Points, in no order, along strands that fork and pass close to each other.
Points whose rows are less than 78.9 apart are linked; no others are. Some points are linked to none.
z_149: [ 35  60 -27   8   0   5  78  23   5 -68  52 -32  21 -52]
z_48: [-68 -76  33 -24  28 -15 -84 -24  32  36 -29  19  11  50]
z_598: [  6 -77 -10 -23  -5  21 -39 -21  36  22  25 -50   4  23]
z_256: [ 58  64 -31 -16   9  11  92  31   2 -23  49 -48  34 -48]
z_736: [ 59 -36 -49  -9  -1  46   3 -20  -9  42  35 -65  -3   3]
z_926: [ 25  47 -24  16 -13   5  57  18  -9 -61  36 -14  13 -45]
z_181: [ 47  47  -6   7  -6   6  26  17 -51  28 -12  25  -1 -22]
z_506: [ 45 -48 -45   8  -4  36 -35 -31 -11   8  37 -33 -10  17]
z_320: [ 51  -4 -25 -42  -2  31  57  12   9  46  18 -74  15 -13]
z_490: [ 29  -1  -2 -44   0  19  63  25  31  31  14 -66  22 -15]
z_126: [-59 -56  20   7  31 -18 -93 -34   8   7 -26  44   2  51]
z_867: [ 61  56 -21 -22  11  10  91  29  -6  10  24 -40  36 -40]
z_631: [ 31  33   0  24  -4  -4 -31   1 -64  31 -29  69 -19  12]
z_266: [ 42  29 -40  28 -17  20  31   1 -26 -47  40 -17  -6 -34]
z_685: [-69   3  31  12   6 -27  -9  -1  24 -21 -28  34 -12   2]
z_465: [ 26 -45   3 -12  14   8 -69 -18 -27  57 -16  25   3  44]
z_937: [-25  25 -16  64 -15 -18 -30 -21 -32 -74   2  54 -22  -5]
z_953: [ 14  28  33 -34  -3 -11  38  27  -4  50 -35   2  13  -9]
z_325: [ 32  27   7 -24  -7   2  35  23 -17  41 -14  -3   8 -12]
z_193: [-39 -63  -4   8  -1  -9 -64 -35  20 -31  10  -4  -2  32]
z_224: [-65 -60  43 -40   8 -13 -29  -3  66  35 -22 -22   8  26]
z_617: [-49  23  56 -24   9 -33  10  22  16  48 -57  34   2   4]
z_379: [  8  18  22 -57  10  -3  81  35  50  11   9 -58  28 -17]
z_391: [-49  69  12  56  -4 -37   2   4 -35 -51 -27  87 -21 -19]
z_639: [ 50   9 -45  33 -14  26   7  -9 -36 -26  37 -12 -15 -21]
z_168: [-33 -67  19 -38  -6   3 -16  -5  64  20   9 -48   6  18]
z_242: [ -9  63  18  11  -2 -14  41  29 -11 -32 -11  31   6 -31]
z_925: [-90 -34  30 -10  -1 -23  10  -5  76 -50   6 -38   3   0]
z_847: [-41  -3  37 -32   0 -12  28  20  52  -6 -10 -24   4  -3]
z_922: [ 34  39   4  13  -8   0  -6  10 -54  38 -28  47 -13  -6]
z_123: [-32  22  44 -43  10 -20  66  33  61 -12  -9 -24  22 -14]
z_797: [-28   6  54 -51   3 -18  23  25  30  60 -48   3  11   5]
z_875: [ 21 -49  -5  -6   5  15 -59 -19 -12  36   0   7  -7  32]
z_358: [-18  60  11  36  -7 -20  11  16 -33 -28 -22  60 -13 -20]
z_470: [ -9  -1 -11  19 -20   5   0  -4   5 -45  16  -7 -11 -11]
z_574: [ 50  -9 -34  25  -7  27 -23 -18 -39   5  19   5 -17   7]
z_556: [ 38 -10   7  -8  11   3 -56  -9 -47  78 -38  48  -3  36]
z_618: [  3  51   4  -3  -2  -7  52  27   2 -37   6   2   8 -31]
z_536: [-73 -12  11  41   2 -29 -39 -19   7 -42 -19  42 -15  12]
z_312: [ 20 -60 -21  -3   3  22 -47 -22   4  17  21 -29  -6  27]
z_849: [ -5 -11   5 -15 -10   7  21  14  31 -16  14 -33   6 -11]
z_101: [ 55 -66 -84  55  -5  30 -70 -68 -33 -63  62 -38 -20  33]
z_664: [-16   8 -17  42 -16  -8 -23 -14 -16 -62   9  24 -19  -4]
z_943: [-91 -67  43 -27  17 -22 -49 -16  64  22 -27  -5   9  35]
z_422: [ 30  45 -12  57  -4  -2 -37  -7 -80 -13 -18  84 -30   6]
z_236: [ 12  35 -21  66  -8  -7 -42 -13 -61 -47  -7  75 -31   4]
z_447: [-73   7  50  -4  13 -31  -6   6  24  19 -48  40  -5   9]
z_661: [ 58 -21 -46 -27   4  45  29  -8  -8  57  30 -76   4  -6]

A fork is a point with three links, a tip a point with one. Leave the first point through the second and follow the links. Name the first fork or tip that comes.
z_181; z_325 -> z_536
z_266; z_639 -> z_506
z_358; z_242 -> z_926
z_556; z_465 -> z_312
z_312; z_598 -> z_126
z_926; z_618 -> z_391

Follow the links from the first point to the second, and from the first to the third. Name the last point that the two ways share.
z_618; z_598; z_661 -> z_506
z_736; z_48; z_556 -> z_312
z_875; z_490; z_618 -> z_506
z_242; z_256; z_574 -> z_926
z_867; z_358; z_506 -> z_926

A fork is a point with three links. Follow the links from the first point to the second and name the forks in between, in order.
z_149; z_312 -> z_926 > z_506
z_598; z_736 -> z_312 > z_506
z_358; z_506 -> z_926
z_312; z_661 -> z_506
z_574; z_465 -> z_506 > z_312
z_506; z_48 -> z_312

Name the points in between on the shortest way along the links from the first point to the second, in order.
z_256; z_639 -> z_149 > z_926 > z_266
z_325; z_422 -> z_181 > z_922 > z_631
z_422; z_849 -> z_236 > z_937 > z_664 > z_470
z_943; z_506 -> z_224 > z_168 > z_598 > z_312
z_358; z_926 -> z_242 > z_618
